Points, in no order, along strands that fork and pass close to each other.
Points whose rows are less than 102 apart are linked; no others are. Some points are linked to none.
mured: [  9  21 -10   7 -19  30  36  20   1 -10   4 -16 -21 -20  14  11 -32  -1
 -35   4 -12  11  46  -3 -35   7 -20  32 -38 -16  14]
Fevez: [ 43 -11  20  21 -17  42  38  -2 -32   3  35 -21   9  -3   2  -7 -18  17
   5   0  14  23   1 -15 -10  20  19  -7 -24  -8  12]
Fera: [ 15   0  -1 -45   9 -10   1  -4  98 -47  -6  27 -28  50 -11   4 -18  13
 -22 -17 -33 -51  10  28 -35 -40 -14  10  14 -34  16]
kofaz: [ -2 -21   7  34 -32  -5   2 -17 -12   1  -9 -18 -15 -54  36  66  -5  -2
 -12  23 -23   0 -23 -27  -8   1   2  17   1   3 -22]
mep: [-30   7 -28  29 -14 -13   0  17 -41  50 -13 -26 -12 -77   2  17  -5  -8
  58 -42  -1   8  12 -47  -8 -15  36  20 -34  17 -38]
vozud: [-14  -3  10  12  -6  16  21 -24 -43  26 -21 -17  17 -18   5  -8   7   7
   6  -2  13  53  -4 -12  12  13  35  -5 -33  25  13]
Kig: [ 38 -27  13  -6 -21  49  22  -5 -20 -25   9 -27   7  23  23  34 -20   8
 -15  12   8  51  14  -3 -11  36   8  18 -18 -12   3]
rin: [ 21 -28  29   6 -27 -16 -16 -21  -1  15 -13  -4 -28 -36  29  83 -36 -21
  -6  27 -27   0   0 -23   0  -3 -30  21  11 -20 -51]
Sovip: [-46  -6  -9 -37   3  16  -5  -9   4  11   8 -14  23  13  -2 -26  48  10
 -21  -8 -28  -8 -38  38 -18  -2  20 -10 -30  52  19]
dat: [-11   0   4  19 -25 -39  -3 -10 -33   6 -18 -13 -11 -32  48  41  27  21
 -10   7  17  55  18  -8  16  -2  -1  23   0  13 -21]
luro: [ -1  19 -80  13  21 -33 -29  43 -33  28 -12  11   5 -30 -35 -18 -18   7
  94 -38  39 -31 -20 -35   5 -12  18  11   8  19 -55]
Fufog: [-22  18  -3 -21  -6  28  -8   7  73 -63  28  38  -6  38  -3  22 -12   3
 -13   5 -58 -56 -17  25 -42  -7  -6 -23  20 -13  24]
dosor: [ 46 -21  16   1  30  24  21  11 -14  41 -12  37 -18  19 -40 -71 -28   9
  42 -18  26  29  52 -30  47 -18 -19 -20  -8 -19 -21]
vozam: [ 29 -41  30  21   5  15  11 -23 -51  30   5   7  20  30 -19 -54 -19  -1
  29   6  39  56  17 -20  58  20   7 -21  -9   8 -23]
nupev: [ 30  10   6 -24   8  -3  22  14  16 -14  -7  17 -13  48 -21 -51   5  24
  12 -33  26   4  49  32   8 -18 -20  11   6 -32  25]
fenev: [ -3 -27   3   4  14 -60 -26 -23  -4  -2 -52   4  27  35  29  -1  23 -47
 -39  42  14  43 -24  11  37  38 -27   2   4  45  -3]
saret: [-10   4 -28   0   9  12 -13   2  17  -3   3   6   9   0  36  -4   3  34
 -31 -29 -30 -38 -43  17 -16  -2  14  18  -2  25  19]
pomo: [  3 -13   9 -25  -9  58   4 -19  -5 -53  22 -13  31  60   2  48  33  -7
   5  49  18  60  71  19 -27  32 -20 -22 -27 -30 -15]
lur: [-47  25 -45 -31   0  -9   5  16  19 -18 -25 -19 -12 -15  21  -8  26  42
 -34 -48   2 -13 -16  12  -7 -21   7   1 -12  31  47]
sisas: [ 78 -21  23  -6  32  39   9  14   3  19  -1  32   1  34 -31 -56 -41  -4
  14  -7   0   5  31 -17  20  -4   2 -31 -16 -51 -10]
Mizag: [-32 -17  13   2 -14 -49 -29 -40  14   5 -32 -19  12   5  49  48  71   1
 -42  33   6  41   9  12  18  24 -41   9  -3  43  -6]
Zap: [ -5  23   5 -10   6  72  17  40  -5 -11  85 -19  17 -11  12 -15  31  32
  16  -9  18  -1  20  17 -17  29  49 -14 -20   7  37]
bip: [ 14 -17  27 -11 -36 -39 -17 -61 -21  12 -49  -4 -15  -8  11  36   8 -25
  -4  26 -12  57  27 -17  32  17 -11   8  -8  -7 -32]
Rofa: [-18  21 -43  16  42 -12   6  44 -13  42 -28  24  16 -25 -49 -30 -29  17
  67 -53  30 -40 -18 -45   4 -29  19  23  21   4 -25]
Med: [-25 -23   8  17  26  27  38  11 -57  68 -28  15 -11 -18 -57 -62  13  15
  54 -38  20  40  13 -41  34   0  10  -1 -17  28 -15]
bimi: [ 28 -43 -27   5  -4 -51 -15 -23 -11  27  -9   0 -12  26  25 -11  32  -3
  -2   8  17  -4 -33   8  37   3  -9  15  -5  40 -20]
Rupe: [ 49 -26  -1  20 -20  17   5 -14 -14  30  11 -29 -31 -21  -5  17 -43 -11
  10  27 -18  13  17 -24   8 -11 -19  36 -13 -27 -44]
tede: [-26   2  -4  37 -13  -9  -8   9  -5 -39  -8   1  -4 -28  71  47  17  40
 -58  23   8  10 -30   5 -14  12 -21  -7  22  19  12]
Kon: [ 39  -6 -21  39  -7 -14  -9  -7 -36  14  -6 -33 -17 -18  15  42 -39  -7
   4   5  23 -25 -20 -32  -6  -4   1  17  18 -19 -47]
fefi: [  1   6  12 -13   9  67  30  32   8  10  80 -36  -4 -14 -16 -29  -8  22
  28 -17 -20 -32   2  24   0  12  32  -5 -18  -8  26]
Talu: [ 17 -35  11  13  27  17 -24 -19 -15  10  19  -2  25  13 -11  -5 -10 -29
  -7  27 -16 -22 -64   5  -6  28  14 -16  -3  18   2]
bosu: [  8   1   5 -31   0 -33 -30  -9  85 -20 -25  38 -15  39  -8  11   1  -7
   1  -4 -33 -52 -10  25   4 -56  -3  11  41 -19  13]
bula: [ 32  -4  -2 -31  33 -50 -44 -18  15   9 -41  24 -14  25  16   4   1 -50
   4  36  27  30   7 -28  35 -20  -1 -17  19 -42  -3]
kudap: [-40  19 -24  10  27   4  17  17 -25  24 -28   5   6 -28 -34 -37  11  21
  19 -42  21  -5 -27  -6  -1  -4  14   1  -8  16  28]
Ramiz: [-13   9  10 -10  -6  38  17 -15 -11 -31  15 -11  28  41  -5   7  49  -7
   7  31  32  59  42  37 -22  28  -9 -12 -25   4   8]
Dig: [-23   6  21 -24  -1   7  34  24  40 -19  48   3  52  40 -13 -51 -17  61
  25 -61 -34 -38 -12  24 -28 -17  59  12  14  27  33]
papok: [-56  39   8   8 -10  10 -19   0  11  11   7  19  10 -46 -11  12  31 -13
 -31   7 -25   1  -1   6  -8  -2 -17 -26  -6  29  26]
Lem: [-53 -19   3 -29  -4  10 -34 -31  55  10 -13  -5   1 -12  -9  52  49 -10
 -42  30 -66   4   6  21   5   4 -42 -25 -23  15  -6]
fotab: [-22   8   9 -28   1 -40 -12 -12  68 -25   7  41  -2  45   2 -10   9   1
  -4  -9 -22 -43 -24  31 -20 -18  11  16  35  15  16]
pufo: [-45  26 -15  -6 -13  45   3  44  12 -45  53 -11   0  10  29  -5  26  34
 -11 -11   1 -19  -9  30 -49  -5  26 -16  -5  18  50]
viz: [ 28 -15  12 -23   1  44   3   1  19  11  52   8 -21  18 -31 -20  -9  -9
   9   8 -44 -44 -15  15  -5  -8  10 -11 -12 -16  -9]
Riro: [-24  -2  -6 -21 -13  51   8 -16   5 -15   5 -16  28 -30  -6  24  24  -2
 -13  18 -33  35  23   4 -15  37  17 -31 -41  18  26]
guve: [ 12  22  -6  20  17  45  40  47  -4   0  20   0  38   5 -20 -52 -12  63
  13 -59  33 -31  -2  12 -21  -7  27  12 -10   3  23]
dubu: [-15 -21  11  21 -24  15   3 -16  -4 -17  -1 -17  16 -25  45  55  20  15
 -40  31 -25  30 -23  -5 -14  28   8 -10  -7  25   6]
Porev: [  5 -13 -12 -16 -14   4  -9  -7  25 -35 -18   8 -29   7   6  48  13   9
 -44  15 -30   0  19   8 -16   1 -48  -5 -15 -14  12]
lezig: [-44 -18  -2 -23 -24  17 -21 -18  45 -40  -3  15 -17  -1  19  74  45   8
 -44  27 -47   1  20  25 -16   4 -57 -29 -18  17  13]
zotuv: [-26 -25  18  15  -4   0 -28 -46   2  45 -17  -8  32 -11  -4   0  23 -27
  -4  22 -14  42 -26 -11  20  54  11  -3 -43  39  -6]
zep: [-17   6 -49  18  11 -49 -19  11 -53  28  -5  11  -5 -32 -20  -1   9 -14
  74  -2  48 -15 -30 -27  11 -11  11  -1 -14  38 -55]
Vor: [-18  43 -24  22   5  10  12  35 -24  25  -6  -1  11 -55 -25 -31 -22  13
  16 -45  13 -44 -14 -27  -5 -25  17  15  -6  -9  17]
fudo: [-29  -3 -37  11 -16 -32 -28 -10 -47  51 -11  -7 -12 -57  -8  14   5 -26
  75  -5  13  25  -5 -32  14  -4  24   7 -22  40 -54]
Teron: [-51  28  -9 -33   3  27   7   7  -8  26   4 -26 -23 -39 -22 -19  21 -12
  -6 -45 -12   5  15  13 -20 -12   4 -12 -21  10  18]
fur: [-18   8   4 -27   0  65  18  12 -12 -28  56  -3  42  41   5 -11  63  32
   9  33  44  27  37  20 -39  27  20 -18 -21  20  23]
vis: [-17  27   3 -29  -7  64  37  48  30 -22  73 -21  22  18 -18 -46 -15  46
  14 -54  -6 -31  43  41 -38 -23  28   8  -7 -16  39]
bomum: [-15 -15  22   9 -35 -23 -25 -54   4  51 -27  -8 -22 -45  13  45   5 -37
  11  34 -25  35  20 -16  17  17  -3  15  -8   9 -40]
Meses: [ 62 -15  15 -28  49  13  -6  13  48   3 -11  41  -4  48 -35 -49 -24 -12
  25  -3 -10 -19  -1  -7  12 -26  13 -14   8 -60  -5]
lopu: [ -3  14 -38  -2  -4 -79 -21  11   3  -5 -48  22 -21 -24  41  46  25  29
 -38 -18  10   4  26 -12  53 -27 -35  14 -13  13  -5]
Tum: [ 22  14  -1 -15 -13 -36  -8 -13  13  15 -18  17 -43 -22  -4  17 -10 -40
  -6  34  14   1  41  -3  10 -35 -40   8  15 -24 -25]
der: [-14   9   1  31 -36 -56 -19 -10 -22  12 -35   2 -14 -61  43  55 -12  11
   8   7  18  25  30 -31  -5 -16 -15  18  -4   2 -44]
tufo: [ 24 -33 -21 -18  11 -36 -11 -16   8 -60   1  -1   5  85  10   4  38  -6
 -32  16  12  11 -16  42  17  19 -14   0  26 -10   1]
pazig: [ 19 -17  -3 -19  -5  59   7   7   0 -58  37  -7  -9  38   2  31   1  -2
 -19  38  -7  -5   4  29 -34  14 -26   0  12 -30 -13]
pap: [ 25   4  -3  20   6  36  15  27  -3 -45  21 -20  26  32  36 -22   2  48
 -20   3  33 -20 -25  18 -31   1  19   3  10   9  20]
ripiz: [-16  24   8  22  10  13  14  18 -27 -14   9  20  30 -40  -7  -5  -3 -12
   1  -8   1  -1 -30  -6 -13  22   1 -16  11  10  33]
relap: [ 22  11  -2  -2   4  35  17  27   5 -73  38   1  59  58   7 -17 -17  36
   2  -4  23 -28   3  29 -28  17   2 -13  13 -25   7]
sis: [ 17  -7   8  30   6  25  10  17 -33  36  36 -22 -14 -33 -25 -29 -21   8
  28 -23 -16 -31 -24 -11  15  14  29   1 -18   9   2]
Biluv: [-29 -11  11   4  11   2  12  25  -3 -13  41 -10  29  31  29 -30  17  16
   1 -12  -7 -31 -61  35 -21  13  44   2   7  50  38]
Pudon: [  4  18 -13 -21 -22 -33   7 -16  28 -24 -34   5 -40   1  13  30  25  15
 -32   5 -10  14  38  15  20 -30 -31   2 -13  -7  37]
Pizo: [  3 -20  33  -3 -30  -6 -18 -44  13   5  -2  -5 -14 -17  -1  38  15 -47
 -18  55 -11   7  14   4   2   0 -24 -19  33 -11 -23]
boz: [ 24 -13  -5 -18 -22 -36   4 -36 -10  17 -34   4 -23   5  -6  29  -6 -36
  -1  14  15  21  31 -20  30 -13 -17  15 -20 -31 -19]
Pib: [ 10 -18   5  -4  12   6  12  -2 -40  61 -10  13 -28   1 -48 -57  -7  12
  71 -25  40  23  37 -30  42 -25  -4  -3 -18   2 -26]
gogem: [ 20  -2   7  27  18  17 -11   7 -26  14  30  -8   6 -30  -5   8 -32 -13
  13  21 -36 -26 -51 -16   1  19  32   3   3   7 -13]
mevi: [-13   9   9  12  -1 -10 -19   0  11 -29   0  22 -18 -10  18  39 -23 -10
 -35  36 -22 -30  -4   3 -11 -25 -54 -12  47 -19  -3]
tul: [  9  20   2   7 -11   0   1  16  53 -19  -3   6 -41  -3  19  49 -26 -10
 -41  15 -26 -54  13  -8 -19 -25 -61  18  23 -23 -19]
kes: [ 46   8  12  -2   5  33  14  12  29 -56  31  17  14  44 -17 -22 -23  14
   5  -6   3 -27  39  39 -30   3 -12 -10   9 -57  -4]
kobi: [-12   9  12  41  14 -48   3   1 -71  13 -20 -17  37 -17  13  -8 -13  -7
   5  -1  63  44  -9 -31  12  13  11   7  31  -5 -19]
podok: [  6  31 -22  28  -8 -15  11   6  22  -8 -11  -7 -44 -34  11  31 -61 -14
 -29  25  -4 -40  27 -20 -20 -31 -57  33  15 -20 -43]
zusul: [-25  -7  25  18 -15  -8 -40 -27  13 -33  -4   7 -11 -19  24  54  29 -13
 -31  54  -2 -10  -2   5  -7   8 -48 -31  41   4   3]
peta: [-47  28  -2  -1 -12 -29  -3  -1  34 -18  -6  23  -9   5   8 -26   1  21
   3 -39   3 -47 -18  23 -17 -38  -7   7  28   9  27]
dozev: [ 18 -13  26  51  -6   3  12  -2 -72  36   9 -21  11 -25  -4 -21 -42  -8
  43   1  37  28  -4 -31  13  20  24 -10   0 -10 -30]
Gedi: [-38  44   2 -15 -25  45  42  39  23  17  49 -12  -8 -12 -26 -31  -8  24
  13 -48 -21 -43  18  36 -28 -29  22   7  11  -9  37]
dom: [-40  45 -22  -6 -14 -16   9  18  28  12   1   6 -23 -27 -11 -26 -11   1
   7 -26   6 -52  18  -1 -31 -36 -17  10  17 -11   3]
valad: [ 46  -4  25 -10  31 -18 -26 -21  -7  19 -37  31  -6  18 -22 -23  -9 -36
  23  16  34  34  19 -19  40   1  -3 -23  21 -36 -17]
vozel: [ 21  25 -22  34 -10  13  -1  23  15  -3   3 -14 -18 -33   7  11 -48   5
  -4  -8 -21 -50 -11 -12 -12 -12  -5  17  -2 -21   3]
Dukul: [  4 -37  15  22  22  16  -7   4 -30  12   9 -19  38  36   9 -25   9 -15
 -10  21  -1  14 -48  11  15  43  22  -6 -19  53   9]
kuziz: [-14   7 -11  35 -30  14  18  31 -37  45 -14 -34  -6 -82  24  -2   5   6
  26 -32  22  39   5 -29 -12  -2  46  30 -29   7  -2]
vam: [ 39 -52 -18 -21  21 -42 -23 -23  -4  15 -24  14 -23  72   3 -41  24 -22
   3   1  -3  -1 -24  16  52  -4   4   2  -6  12 -10]
Mer: [ -9  39  -2  44  -3  26  13  56 -25  -8  16 -17  15 -71   1   3  -8  24
   7 -30   7  -5 -39 -19  -7  19  29  -5   4  28  33]
rulo: [-14  12 -29 -44  -9 -67  -9 -13   8   9 -29  20 -32 -34  10  42  31  -2
 -25  -9 -21   0  39   5  37 -31 -41   8 -16  20   3]
pazak: [ 42   4  -2  26   3  15  14   5 -26  38  23 -20 -22 -26 -20 -21 -47 -12
  29 -12   1 -15  12 -28  -2 -11   4  13 -11 -29 -31]
kati: [  2  -6  22 -13  14 -54 -34 -38  25 -20 -48  24  -6   1  26  41  26 -16
 -40  41 -18  29   4  -2  29  13 -53 -20  13  -2  -4]
karal: [ 22 -14  12 -11 -21  48  59  -9  -4  12  16 -36 -24  -8  -6  -1 -22 -18
 -10  10 -28  26  49   7 -14  12   7  17 -48 -20   3]
ture: [-28  31  11 -11 -12  36  28  48  58 -43  51  -7  46  35 -24 -20 -31  55
  25 -57 -13 -43  10  29 -40 -15  24   8  13   0  43]
Vovek: [ 20  21   9 -25   3  26  15  16  65 -30  29   5 -13  33 -16  -8 -31   3
   0  -5 -26 -53  32  30 -33 -19 -30  11   4 -33  16]
Tem: [ -6 -14 -12  -1  10 -19  13 -16 -37  16 -39  -5  27   2   7 -12  24 -10
 -12   9  15  55  -8  -6  26  25   0   9 -14  44  31]
tebi: [ 16 -12   3  23   7 -34 -25 -26 -68  12 -23 -17   9  -3  17   8 -39 -27
  -2  22  28  39 -15 -43  11   8  11   6  23 -11 -40]
Pame: [ 26 -24  28   7 -13 -10   3 -40 -45  -1 -15 -15  12  26  -8   1 -31  -5
 -12  21  30  62   9 -27   9  29   6 -11  10 -30 -23]
linu: [ 35 -25  42  27  19   2 -18 -13 -55  25   8  14  -1  -1 -21 -44 -41  -6
  39  -4  35  36  19 -41  31   0   3 -28  13 -28 -40]
Mok: [ 38 -22  21  43 -10  19  20   7 -54  -1   7 -34  -9 -18  28  -3 -36  20
   6  -5  28  38  -4 -27  10  23  38   4  -7 -24 -19]
sibe: [ 36 -25  12 -13  13  -5 -13 -40 -18 -39 -25  -1  12  42  -5  25   0 -13
 -27  26   7  55  13  -6  15  22  -1 -17  10 -34  -8]
tid: [-11 -19 -10  -1  19   5  18  16 -40  25  15   2  31  26  15 -44   9   9
  -1  -6  18 -14 -52   9 -12  12  29  13 -28  38  23]
rapo: [ 30 -20  17  -3 -14  50  17 -15 -20 -61  10 -18   8  42   0  43 -11  -3
 -18  48   9  45  39   1 -27  27 -28 -14   7 -37  -9]
Mafov: [ 23  11  14  -6  32  21 -18  14  54 -39   5  40  21  15 -28   6 -18 -29
   7  16 -29 -34 -20  17 -20  14   1 -38  16 -40  16]
bur: [-19  42 -27  36 -26 -43  -9  22  -8   3 -18  -3 -27 -60  38  57 -35  11
  -8  12   1 -21  32 -30 -21 -24 -44  27   5 -15 -36]
sabu: [ 40 -46  23  13 -20  27   7 -16  -1  -1  -9 -30 -35  -8   9  54 -39 -23
 -15  35 -24  15   2 -15  -9   3 -15  20  25 -37 -42]
tas: [  0 -32 -16 -20  14 -58 -22 -10   5 -19 -24   3  17  91  15  -6  46 -44
 -23  39  14  12 -33  33  25  33 -36   2   8  21  -3]
manap: [-21  22 -25 -37  -5   7  16  17   3  14 -11 -17 -27   3  -9 -28  29  19
 -20 -43  -4   3  23  25 -16 -34   2  16  -7   6  39]
dos: [  8 -11  -5 -13  -4 -14 -28 -24  23  23  11   7 -30  -2 -15   5   5 -26
  17  20 -21 -44 -22   3   2 -31  -5   0  24 -11 -10]
nutu: [-23  31 -16  42 -10  22  18  37 -17  29  23 -36 -22 -86  30   5  24  25
   0 -38   7   0 -18 -21 -26  -2  37  24 -16  20  28]
gete: [-53  44  20 -22  -9  29  12  13   7  18  26  -9   0 -72 -30  15  23 -24
  -6  -2 -29   3  17  14 -10  12   2 -26 -19   5  31]
Vub: [ 32 -42  -9   8 -20 -27  -7 -30 -25  21  13 -19 -20  16  11  19  20 -20
  12  15  16   0 -25   4  10   7 -19  14  30  14 -39]
goko: [ -9  -2  27  -9 -49  37  29 -20 -11  20  -5 -25  -1 -29   3  32 -10 -17
  -2  15 -13  54  38  -5   0  32  12  11 -42  -5   2]
Piri: [ 20  22 -21 -40  17 -38  -9   4  37  11 -22  39 -37   6 -22 -22  -3 -38
   8   6   9 -18  39  -2  15 -40 -31  15  22 -44  -4]
Rifak: [-17   5  16   1 -11  -7 -23 -31   5  60  -5   9 -15 -63 -15  27  14 -46
  21  38 -34   4   4 -25   7   6   6 -20 -14   8 -29]
gud: [ 36 -12  48  -3  34  31  -7 -16 -16   0 -10  25  37  43 -45 -37  -1 -29
  31  21  30  61  25 -19  31  37  -4 -63  -1 -25  -9]
tam: [ 19 -51  -5   2  27 -39  -2 -19 -23  41 -16   6  -5  72 -22 -65  16 -13
  27  -4  23  23  -6   4  59 -11  -3  10 -19  28 -19]
sepi: [ 11   2 -34  13  -4 -82   1 -12 -30 -16 -70  -2   0 -26  48  27  -4  10
 -28 -14  19  23  10 -19  32  -6 -24  12  -7  16 -18]
zete: [-23  20  -8 -26  -8 -31  20  12  39  32  -4  15   0  11 -47 -46 -26  35
  49 -71  -6 -54   2   2  -3 -50  26  39  17  -2  -1]
Laseg: [-59  29   1 -27  -2  67   2  39   8 -38  91 -13  36  11  -3 -21  48  30
  12  -6  11  -3 -10  38 -30  15  45 -23  -5  29  35]
sib: [ 35  -9  18 -37  34  -6  15   8  47   7  -3  43  11  53 -39 -60 -34  17
  39 -38  -7 -41  -8   5   7 -25  26   0  16 -13  10]
gozo: [-19  -5   9  18  21 -67 -17 -11  -2 -25 -56  15  29  18  35  28  18  -6
 -65  28  -3  39 -10  -3  21  24 -43 -22  20  14  -9]
Nabe: [  2  41 -43   1  17 -55 -15   6   2   1 -35  38 -10 -27 -11  -3 -26   1
   4  -8  19 -55  -8 -12  -3 -44 -24   5  20 -17  -8]
Dizib: [-47  -1 -42 -13 -14  -6  -7  29  29   4  -4 -27   2 -11  49 -14  21  56
 -54 -42 -21 -26 -40  17 -31 -26  31  16  -4  41  14]
lobu: [  9  18  10  17  13  25   9  26   6  15  66 -30  -3 -21 -24 -22 -18  17
  25 -50 -27 -68 -24  15   9   6  40   2   2  -4  31]
kada: [ 15  -3 -23  12  17 -65  -4 -15 -40   4 -54   0  12  10  12  -7  10 -22
 -10   0  24  43  -2 -20  45   4  -6  13  -5  18  -1]
guz: [ 12   2 -16 -34  25 -47 -24 -35  25  10 -49  38   0   7  -5   6  25 -37
 -20  28  -4  12  -1   0  36  -5 -21 -15  -1  -4   3]
zapuv: [ -3  22   1 -50  23  10   4  -2  53  25   3  16  -9  23 -39 -49 -37  -5
  31 -34 -41 -53 -21   9   3 -33  35   0   8 -15  -6]
novek: [ 20   8 -12   5  19 -57 -33  -8   7 -23 -48  32 -14  11  32  19 -10   1
 -28  -3  10 -18   7  -8  24 -25 -40  -4  39 -26 -11]
ranaf: [ 23 -32   6  -1  -1 -15  -5 -23 -10 -49 -19 -20  12  74   7   1  36   1
 -21  26  25  57  10  23  26  40 -22  -9   1 -10   3]
vepab: [ -8   4  12   8  -6   0  14   7  25 -49  39   8  19  42  24 -23   4  26
   2  -6  15 -32 -43  37 -35   1  12   2  27  24  26]
zit: [ 51  26 -15  31  -4  40  47  24  -2  -5   4 -26 -20 -27   3   7 -55  14
 -21 -12  -5 -22  21 -12 -18  -3 -11  41 -24 -43   2]
Lomos: [  1  46 -28 -26 -12 -27   4  21  49  12  -9  18 -36  -8 -17 -12  -3 -13
  -1  -6   8 -56  49   8  -5 -56 -46  36  10 -33   1]
rudo: [-27  44 -51  21  19 -22 -11  35  -5  17 -28   5  15 -43 -29 -25 -26  27
  38 -68   8 -73 -41 -28   5 -40  27  25   9  12  -2]
beg: [-30 -14 -25  -5  28  12  28  20 -38  55 -33   9   2   2 -48 -73  13   8
  35 -43   8  17 -16 -14  30   2  24   5  -3  39  13]
siz: [  4 -19  30  17 -31 -22 -14 -33 -27  -6   4 -24 -17   6  26  37  10 -18
 -18  42  31  25   2  -1  -3  12 -21   7  29 -13 -27]
kamur: [-42  42  -8 -16  -9 -11  13  26  29  22  26 -20   6 -10 -27 -32  -7  34
  28 -67  -8 -50  -9  31 -19 -54  35  32  13   6  24]
napaf: [  6 -11   8   9 -19  37  -1   3  34 -63  34  -9 -44  34  16  49   3   5
 -29  15  -4 -20   7  28 -36  -6 -63  14  26 -32  -5]
tuful: [ 10 -24  35   6 -31  31  15 -41 -15  17 -26 -11  20   5  -6  -7  -2  -5
   7  16   2  67  34  -8  17  53  31  -6 -48   6  -1]
Veg: [ -3  -4  -8 -15  -4   3   0  11  36 -12  12  -2  14  22 -10 -24 -20  20
  -3 -27 -48 -70 -48  10 -17 -10  39  16   0   9  12]
mevep: [-45  -2  29 -14  -4   2 -35 -34  38  10   4   4  21 -41 -18  36  39 -29
 -23  23 -45   8 -11   8   1  27  -2 -31  -7  24  14]
nir: [-21   1  12  40  -7 -39  -5  20 -50  -1 -14 -22  22 -15  55   4  13  10
 -27  -1  76  54 -25 -25  -3  -4  12   5  29  22   3]
Gagel: [-13  24  20   2  37  12 -21   9  26 -74  17  56  45  29 -13  13  10 -16
  -9  28 -21 -28 -27   8 -25  28  11 -47  38 -14  30]
Fivat: [-10  14  -7  -1  -1  16  -3   4  22  12  16  -7 -21 -46 -11  15 -18 -19
 -23 -12 -45 -52 -14   8 -26  -9  -2 -12  -1  -5   6]
rizus: [-15   3   2 -40   3  24   9  13  48 -22  49  -8  27  31 -31 -29 -25  30
  20 -48 -59 -55 -25  34 -27   6  66  -9   6  -3  22]
bulad: [-14  15 -12  33 -10 -22  -1   9 -26 -22 -12  -9   3  -8  56   3  19  23
 -44   0  56  19  -9   4 -10  -2 -20  -1  20  20  22]
kogi: [-37  26  12   8  22  13  -7  33   6 -54  25  30  35  -4  13  14   4   3
  -5  13 -21 -21 -39   2 -10  30   1 -36   9  19  44]
lakez: [  3 -47  15  13  16 -25 -13 -21 -50  65 -19   7  11  29 -22 -58  -3 -37
  34   6  41  43  -4 -18  44  27   4  -4 -14  35 -15]
tal: [-15 -22 -10  14 -22 -72 -32 -32 -20   7 -40 -18 -10   5  67  45  47  12
 -26  17  29  69  11  11  47  14 -24  24   2  30 -22]
robov: [  7  -2   5 -16  -4  84  32  20 -10 -27  79 -19  12   6   5  26  44  16
   8  30  10  19  32   8 -33  21  23  -9 -21  10  25]
rodo: [ 35 -14  15 -10   7  24 -15 -18  31  16   5  17 -24   7 -33  -6 -13 -34
   0  17 -26  -5  -9  -9   9  -3   0  -9  -4 -30  -9]
danas: [ -1 -10  -3   1 -23  -5 -11  -7   6  43  22 -11 -18 -40 -13  21   7 -32
   5  18 -54 -25 -16 -15  -3 -12   7 -10  -1   0 -12]
gosom: [ 12  -3  24  -8  50  -7 -12  -7 -10   1 -38  39  20  45 -40 -44   4 -24
  17  10  45  40  -8 -12  21  23   3 -38  18 -11  -8]
gemez: [ 21 -16  15 -19  32  40   0  -4  -1 -33   6  19  23  19 -26  -1   4 -32
  -1  28 -19  18 -10   4  -1  42  25 -29 -19 -10  14]

Follow the links from the first point to the second, and from the first to the third. Name the last point that the two ways share.
dozev, Talu, pufo => Zap
fotab, gozo, bimi => sis
podok, pufo, Talu => Zap
Dukul, Mok, kati => sis

A fork is a point with three links, a tip a point with one. Leave the first point through the second and follow the links. Name the first fork or tip that comes.
fudo, zep => zapuv
kati, gozo => sis
luro, zep => Mafov
Mizag, tal => rapo
sepi, kada => danas
kobi, tebi => gud
vozel, zit => zete
tam, vam => Mizag

A fork is a point with three links. Follow the links from the first point to the second and name the forks in between, in order.
Ramiz, vam => rapo
Fera, kobi => sis
Talu, mevi => sis, Zap, rapo
viz, rulo => danas
sibe, rapo => sis, Zap
Fevez, pazak => rapo, Zap, sis
fur, bip => Zap, sis
dat, Laseg => rapo, Zap

Name the points in between on the shortest way along the links from the first point to the second, in order.
mep, zapuv => fudo, zep, luro, Rofa, rudo, Vor, kudap, beg, Med, Pib, dosor, sisas, Meses, sib
Vub, pazig => bimi, vam, tam, lakez, vozam, linu, dozev, Mok, Fevez, Kig, rapo
pomo, fotab => Ramiz, fur, robov, Zap, fefi, lobu, sis, gogem, Talu, Dukul, tid, Biluv, vepab, pap, relap, kes, Vovek, Fera, bosu
lur, dom => manap, Teron, gete, papok, mevep, Lem, lezig, Porev, Pudon, rulo, lopu, sepi, kada, Tem, vozud, tuful, goko, karal, mured, zit, vozel, Fivat, danas, Rifak, bomum, bip, boz, Tum, Piri, Lomos
ranaf, robov => sibe, Pame, tebi, kobi, nir, bulad, tede, dubu, kofaz, rin, sabu, Rupe, pazak, sis, lobu, fefi, Zap
Gedi, lezig => vis, ture, Dig, rizus, Veg, saret, Dizib, lur, manap, Teron, gete, papok, mevep, Lem
